Each scene shows the same named points in several views. A view is turned or mirrored, shifted and resized as a whole, has a little noise and may leave points out.

Scene 1
View 1
Q893: [  0.0  -6.8   7.6  10.3  27.5  21.5  10.9 -14.7  -8.9 -37.0   5.8  18.7
  12.5  -6.7  -8.8  12.5  15.2  17.0 -23.9 -30.6 -21.9 -11.6  18.2  14.2
  15.2  31.9 -10.1  12.6  -9.9   7.8 -13.9  -6.3]
Q166: [  7.3 -20.9  -7.3  16.5  30.6  23.1  13.6   6.3   1.6 -19.3  14.3  11.4
  -1.2 -13.3   2.2  16.5 -11.7  17.0   9.7 -10.0  -7.1 -11.7   8.6  40.5
   1.4  18.9  11.2  -3.1   6.7 -11.1   9.1   3.1]
Q490: [ 23.2 -46.4 -19.0 -17.4  45.8  31.8  25.5 -13.5  -7.5 -59.9   7.3  38.3
 -11.5   2.6 -12.7  -1.1  -8.8  26.8 -18.3 -24.5 -28.8   6.2  10.3  34.8
  19.3  39.0 -25.1  -7.4 -14.5 -12.3  14.7 -12.9]
Q141: [ 10.5 -22.8  -2.6  13.1  32.7  25.1  16.3  -7.0  -2.6 -31.9   7.7  19.8
   0.3 -12.6  -6.2  11.9  -6.0  19.9  -4.1 -17.0 -12.7 -11.1   7.7  30.8
  10.4  27.3   0.5   0.8  -2.0  -5.0   1.9  -2.9]
Q566: [ 10.3  -9.4   2.6  42.2  11.7   3.1  -2.6   7.4 -13.6   2.2  13.3  -5.2
  10.7 -40.8   6.6  30.0  -9.5  16.3  24.0 -14.5   4.2 -24.5   5.7  41.6
 -13.4  22.4  42.2   5.2  24.3   8.3  -4.5   9.7]
Q994: [ -4.4  -8.3   2.0  32.9  25.7  19.4   8.9   7.4   6.5   0.8  18.4   0.7
  10.3 -15.4   7.1  20.1  -3.9  13.9  15.7  -6.3  -1.8 -22.9   9.4  38.8
   1.0  11.7  19.7   5.2   7.7 -10.6  -2.3   7.9]
Q799: [ 23.5 -28.8  -4.1  19.2  16.4   6.6   5.9  -4.1 -23.0 -30.1   6.3  13.1
   0.4 -37.5  -5.6  24.4 -13.9  22.6   8.8 -25.5  -9.1  -7.2   9.6  39.0
  -6.8  38.5  20.8  -1.9  18.4   9.7   5.4  -3.5]
Q939: [ -8.8  -8.0  -1.8  21.8  30.1  26.0  12.5  -0.5   4.4 -12.1  17.3   8.0
   7.6  -6.6   2.9  13.4   0.4  15.5  -2.8 -11.2 -10.9 -19.2  12.5  28.6
  10.6  14.7   3.9   8.2  -1.6  -7.7  -3.5   5.2]
Q98: [ 19.4 -34.4  -9.7  10.4  26.5  20.5  13.0  -2.9  -8.1 -32.0   8.3  16.3
  -2.4 -19.9  -2.8  15.2 -13.6  21.9   2.1 -19.7 -14.2  -4.5   7.5  41.2
   1.5  31.1   8.5  -4.2   5.6  -2.4   8.9  -4.4]
Q340: [ -6.1   3.8   1.6  38.6  21.6  16.5   6.8   8.4   2.8   3.1  17.4  -1.8
  12.2 -17.5   9.7  21.4   1.8   9.5  13.9  -8.6   2.2 -26.7   9.1  33.5
   1.1  11.5  26.3  11.2  11.2  -6.8  -5.0   6.0]
Q101: [ 32.6 -48.8 -16.4   5.5  29.8  14.8  15.7  -0.5 -17.8 -41.6   1.6  22.5
 -14.1 -25.6  -8.5  16.6 -23.2  26.5   9.9 -21.7 -10.9   2.9   5.4  46.4
  -3.7  39.2   8.9 -10.8  13.6   0.9  19.9  -8.0]
Q138: [  3.1  -2.8   7.9  47.1  12.0   3.0  -4.5   9.3 -13.0   6.3  12.7  -9.2
  13.6 -38.4   9.8  32.6  -4.3  15.5  25.4 -13.1   7.1 -26.2   7.1  37.8
 -13.7  20.4  43.5   8.5  25.1   5.9  -8.8   9.3]
Q438: [ 10.4 -20.6  -0.8  13.4  25.6  20.1   9.7  -5.2 -13.2 -31.3   8.7  14.9
   4.3 -16.0  -2.1  15.3  -1.5  18.5  -7.5 -25.7 -18.2 -11.1  11.1  28.1
   7.4  31.8   4.8   6.1   4.5   5.2  -2.6  -2.1]
Q110: [  9.3 -15.4   0.0  22.3  22.0  14.3  10.1  -2.3 -10.4 -21.0   9.0   8.4
   4.8 -20.4  -2.8  21.3  -2.4  19.3   4.3 -18.5  -7.7 -12.8  11.4  31.9
   2.4  25.1  13.1   6.5   4.3   3.7  -1.4  -1.7]
View 2
Q138: [ 20.8 -27.4  10.5 -16.5 -10.8 -16.8  -7.3   5.0 -31.9  29.2  -6.5  -7.4
 -24.6  28.2  -0.5  13.3  -3.8  23.5  -9.9  11.8  -1.3 -14.0  -2.8  -3.4
   5.1  -5.0 -17.6  -3.7  37.9 -27.0 -38.5  -4.1]
Q566: [ 20.1 -21.0  14.3 -13.6  -7.8 -14.9  -4.9   2.7 -35.2  25.2  -2.3 -13.9
 -20.2  28.4  -4.4  12.1   2.1  27.7  -8.2  11.0  -3.6 -11.6  -6.9  -2.4
   5.8 -13.0 -19.0  -1.5  40.3 -23.4 -36.0  -1.1]
Q166: [ 14.4   2.3   3.0 -12.2   4.6  18.8   4.3  -4.5 -16.7  11.5  -4.1 -20.9
  -9.4  17.7 -17.7  15.9  14.7  15.9  -7.8  -0.3  -5.8 -31.4   1.6   2.8
  -2.9 -13.7   0.9   0.8  22.4 -11.4 -14.4   4.9]
Q994: [ 20.9 -10.0   3.6 -14.8   0.8   5.2  -1.1   2.6 -15.1  21.1  -9.3  -7.6
 -19.5  28.3 -11.0  16.0   0.8  14.9 -12.0   1.0  -1.6 -32.4  10.1   6.9
   1.4  -5.9  -1.1  -6.2  28.3 -18.5 -21.5  -1.9]
Q893: [ 21.9 -13.2  13.9 -16.8  18.1  16.1 -18.4 -13.5 -13.6  -4.3 -13.0 -26.1
   2.5  -2.1 -15.2   5.2   8.1   8.3  -5.3  -6.1  -5.4 -54.3 -19.3 -12.5
 -18.5  24.2  17.1   0.6  16.8  -7.0  -3.7   4.7]
Q799: [ 14.1  -6.6  16.3 -12.2  -0.5   6.4  -7.2  -9.3 -34.2   7.4   2.5 -28.9
  -3.1   8.9 -15.1   7.4  17.7  30.2  -1.8   4.9  -7.7 -17.6 -26.4 -14.7
  -5.7 -15.2  -4.9   8.7  36.9 -11.0 -26.7   5.8]
Q110: [ 17.5  -9.7  10.0 -14.9   3.8   9.3  -6.2  -7.3 -21.4   9.4  -6.2 -23.2
  -6.2  12.4 -14.5  10.4  10.2  17.9  -4.3  -0.5  -5.6 -30.5  -9.7  -8.8
  -7.6  -4.1  -0.7   2.1  27.0 -12.4 -19.1   3.2]
Q939: [ 21.7  -5.4   3.0 -17.5   7.1  14.3  -4.3  -4.6  -8.7  11.1 -12.8 -14.1
 -10.7  16.3 -15.6  12.7   3.9   9.7  -9.3  -4.2  -1.9 -43.3   7.3   1.8
  -5.7   5.6   9.0  -3.1  19.1 -10.8 -10.4   3.0]
Q490: [  7.3  26.7   9.5 -11.0  24.1  54.1   2.1 -20.4  -5.9 -14.1   0.8 -41.0
  13.4  -9.7 -31.1   7.1  31.4  10.6  -1.6 -12.7 -12.1 -51.7 -18.2 -11.5
 -19.6 -14.3  22.0  12.9  10.5   5.9   6.6  14.3]
Q438: [ 16.9  -3.6  14.0 -13.0  11.1  17.9  -8.4  -8.2 -18.3   3.8  -6.3 -27.6
  -3.2   5.4 -16.7   7.7  13.6  16.9  -4.4  -2.2  -6.4 -36.8 -12.7 -10.0
 -12.1   0.2   7.3   2.8  22.3 -10.5 -10.6   6.6]
Q340: [ 21.9 -19.3   5.5 -17.3   0.5  -3.2  -7.3   3.4 -16.6  25.3 -11.9  -8.4
 -21.0  30.5  -6.8  14.4  -3.6  16.7 -12.3   2.7  -0.4 -30.3  10.8   7.0
  -0.7   0.0  -2.2  -4.5  31.4 -20.6 -24.2  -3.2]
Q141: [ 20.7  -7.5   8.7 -14.1  12.1  15.6  -8.1  -7.0 -13.7   5.0  -9.3 -20.6
  -4.1  11.7 -14.4   9.8   8.3  11.4  -6.7  -4.5  -6.7 -43.2  -6.3  -6.6
 -13.6   6.3   9.7  -0.8  19.3 -10.9  -9.5   4.6]
Q101: [  7.1  15.0  15.0  -7.3   5.0  26.9   7.6 -13.3 -27.8   1.0   8.7 -36.6
   3.9   4.5 -26.4   9.9  28.9  31.1  -0.2   1.3  -9.1 -20.8 -26.4 -14.8
  -5.7 -38.3  -3.7  15.3  31.2  -3.9 -18.5  12.0]
View 3
Q110: [ -6.8  -1.0 -23.1  -8.1  -9.8 -13.7  17.6   0.1  10.2   2.4   6.2  -5.5
   0.3  -2.3 -11.2   3.7 -15.6 -17.3  -9.1  10.0   2.2  -2.6  -2.0   2.2
  -6.2  -1.7 -10.4  -3.3 -11.7  -3.4   1.2  16.4]
Q101: [ -0.8  -1.8 -25.2 -17.0  -6.7 -21.3   3.0 -18.9  12.7   4.4  13.1  10.2
  -5.4 -20.5  -9.0   4.2 -19.5 -18.9 -11.0  10.1  -3.3   2.2  -2.4 -16.4
  -2.0  -1.7 -31.0  17.9 -30.0  -6.6  17.8  10.8]
Q566: [-22.7  11.2 -20.8 -12.1 -19.5 -22.8  18.0   9.4  -2.8   6.2  -7.4  -8.7
  11.8 -13.1  -0.6  -5.6 -22.6 -19.6 -10.4  33.0  14.8  -0.4   3.0   2.0
   4.4  -1.6   1.5   3.8  -3.7  -3.3 -10.5   6.6]
Q939: [ -0.8   2.6 -20.8  -0.1  -5.1  -1.7  20.9   8.6   7.6   0.4   8.5  -7.8
  -5.0  13.3 -15.7   3.5 -13.7 -10.2  -9.2   5.7  -1.5  -2.9   3.3   3.3
  -7.6  -7.1  -4.4  -5.6  -9.7   0.2   9.5  22.5]
Q994: [ -8.1  12.4 -22.7  -1.4 -11.5  -6.6  22.6  13.1   1.3  -1.3   0.1  -7.0
   2.8   9.0 -11.0  -2.2 -19.6 -11.4 -11.4  18.9   5.7  -3.2   6.4   2.3
  -0.3 -11.9   0.2  -1.0  -4.6   1.1   6.6  17.9]
Q98: [ -1.8  -1.2 -23.2 -12.3  -5.6 -12.8  10.5  -6.8  13.5   1.9  10.7   3.9
  -4.8  -8.0 -12.0   4.3 -16.9 -15.8 -10.7   6.7  -3.9  -2.2  -0.9  -7.6
  -5.4  -4.7 -20.2   7.1 -21.6  -1.6  12.9  14.5]
Q138: [-22.7  11.7 -21.1  -9.7 -20.3 -20.6  19.6  12.5  -2.5   3.9  -9.6 -11.7
  10.8  -9.4  -0.9  -5.7 -22.6 -20.1  -7.7  31.2  16.4  -3.2   2.4   4.0
   3.0  -2.9   7.3  -1.0  -0.8  -1.4 -13.8   9.4]
Q893: [ -4.3 -18.8 -21.0  -6.7  -2.3  -5.8  21.3  -0.1  19.7   2.1  18.1 -10.2
  -2.8   5.3 -18.7  10.6  -7.6 -17.2  -6.4  -7.9  -8.9  -3.1 -11.3  12.6
 -17.4   5.5 -14.6 -18.7 -13.1  -0.9   1.0  28.2]
Q490: [ 16.1 -14.8 -24.5  -9.3   6.1  -4.8   6.7 -17.7  24.9   0.4  29.0   9.1
 -17.5  -0.4 -22.3  12.2  -9.6  -9.9 -12.3 -16.1 -19.3  -2.8  -6.6  -9.6
 -13.9  -1.8 -38.0   4.5 -34.8  -1.1  30.2  23.1]
Q141: [ -3.2  -4.2 -22.1  -5.8  -5.8  -6.1  20.2   4.0  13.2  -0.2  12.6  -5.8
  -4.0   3.6 -16.5   5.9 -12.3 -13.1 -10.3   1.9  -3.6  -2.5  -2.8   4.0
 -10.4  -0.9 -11.6  -7.8 -12.8  -1.9   8.4  22.7]
Q340: [-10.3  12.2 -22.2  -0.3 -13.1  -7.5  23.9  17.8  -1.9  -0.8  -1.9 -12.1
   3.6   7.9 -10.7  -3.5 -17.5 -11.2  -9.0  21.3   9.5  -2.8   4.7   7.4
  -0.9  -9.9   5.3  -4.6  -0.3  -0.4   0.1  16.9]
Q166: [ -2.1   5.1 -23.6  -5.7  -6.3  -8.1  15.7   1.2   6.6  -0.4   6.1   0.8
  -2.6   3.2 -13.7   0.2 -17.9 -10.2 -11.0  11.3   1.0  -2.3   4.2  -6.1
  -2.4  -9.5 -10.4   6.3 -15.8  -1.7  13.4  17.9]
Q438: [ -1.9  -7.9 -23.9 -10.0  -4.5 -11.2  15.9  -2.3  14.5   3.5  13.5  -5.3
  -2.9  -3.9 -12.7   6.6 -12.1 -17.2  -9.5   4.0  -0.8  -2.3  -6.8   3.3
  -9.9   0.8 -19.2  -3.6 -17.3  -2.4   6.2  19.3]
View 4
Q939: [  9.4 -17.0  -8.1  27.1 -11.4  11.1  -4.0   5.0 -21.8   4.7  -6.1   1.3
   0.6   1.9   8.4   4.3 -10.5   0.8   1.3 -13.1   7.2  -4.6  19.4   8.4
  -1.9  -2.1   4.1   9.1  -0.2   9.2   2.0  -0.5]
Q490: [ 19.1   2.3 -13.8  31.4   0.9  11.5  11.8 -13.0  -5.8  -0.8  -1.4  38.5
 -15.8  20.7  15.9  21.2 -15.4  25.1   8.2  33.6  -1.5   1.1  11.7  30.7
   7.3  -3.7  -9.4   4.9 -26.5  22.3  -3.9  20.2]
Q438: [  6.1 -10.4  -4.8  19.9  -4.6   9.5   3.5  -5.5 -16.8   0.9   5.3  11.1
  -6.4  10.1  25.6   9.0 -19.5  10.7   6.3  -4.2  13.3  -4.7   9.8  11.2
   6.9  -6.8   6.5   1.2  -7.3  17.6   4.9  -1.1]
Q98: [  5.6 -11.2 -11.1  25.3  -1.3  13.3   3.1  -4.0 -10.7  -6.8   0.0  13.7
  -8.0   7.3  31.7  14.9 -14.6   8.8   9.9   4.6   8.9  -0.7   7.4  12.7
   0.7 -22.4  -1.3   4.6 -12.3  17.4  10.9  -2.7]
Q994: [ -1.4 -23.8  -6.2  27.8 -11.6  10.3  -7.0  13.6 -25.7   0.5  -8.5  -8.5
   6.0  -7.9  16.8   1.5  -9.9  -7.1   4.6 -22.2  10.8  -5.8  17.5   4.0
  -7.9 -13.2   2.1  11.1   3.5  10.6  14.7 -11.4]
Q141: [  7.6 -11.7  -6.4  23.9  -9.6   9.2   2.6   0.5 -20.3   4.4   3.8   6.5
  -4.4   6.7  14.2   6.9 -14.8   7.4   4.1  -7.6  10.2  -4.3  16.8  11.4
   3.5  -2.0   7.9   3.9  -2.1  13.3   4.3   1.9]
Q566: [ -9.1 -24.4  -6.0  14.7  -4.7  12.8  -5.7   6.8 -21.4  -5.0  -0.9 -17.8
   6.0  -9.8  44.4   5.5 -16.4 -12.4  10.6 -35.9  22.3  -5.4   9.2  -8.0
  -5.4 -32.9   8.8   2.0   7.4  11.5  26.0 -29.0]
Q799: [ -1.5 -14.1 -10.3  13.7   2.1  12.2   0.9  -5.1 -11.9  -6.5   7.1   5.4
  -7.7   8.1  46.5  13.3 -19.8   5.4  12.1  -7.6  19.0  -2.7   6.6   3.9
   4.9 -30.7   5.1  -2.9  -7.8  18.7  16.4 -13.4]
Q340: [ -1.6 -24.2  -7.4  22.7 -13.1   7.8  -7.9  15.4 -27.7   0.2  -6.8 -14.2
   6.2  -9.4  17.1   0.2 -12.6 -10.7   3.3 -31.1  12.8  -8.6  17.4  -0.5
  -7.4 -11.1   7.1   8.9   7.6   6.8  14.5 -14.8]
Q893: [ 14.0  -7.3  -7.1  16.5 -10.0   4.4   8.4  -7.0 -18.0  12.1  13.4  16.4
  -9.0  20.0   9.5   4.5 -20.7  13.7   1.8  -6.5  11.7  -8.2  17.4  13.1
  13.4  10.9  17.2  -7.5  -4.1  16.6  -6.3   2.4]

Which points are out of place in each view (at most two, in the order of its rows)? Write - if all are in place.
view 1 -> Q141
view 2 -> -
view 3 -> -
view 4 -> -
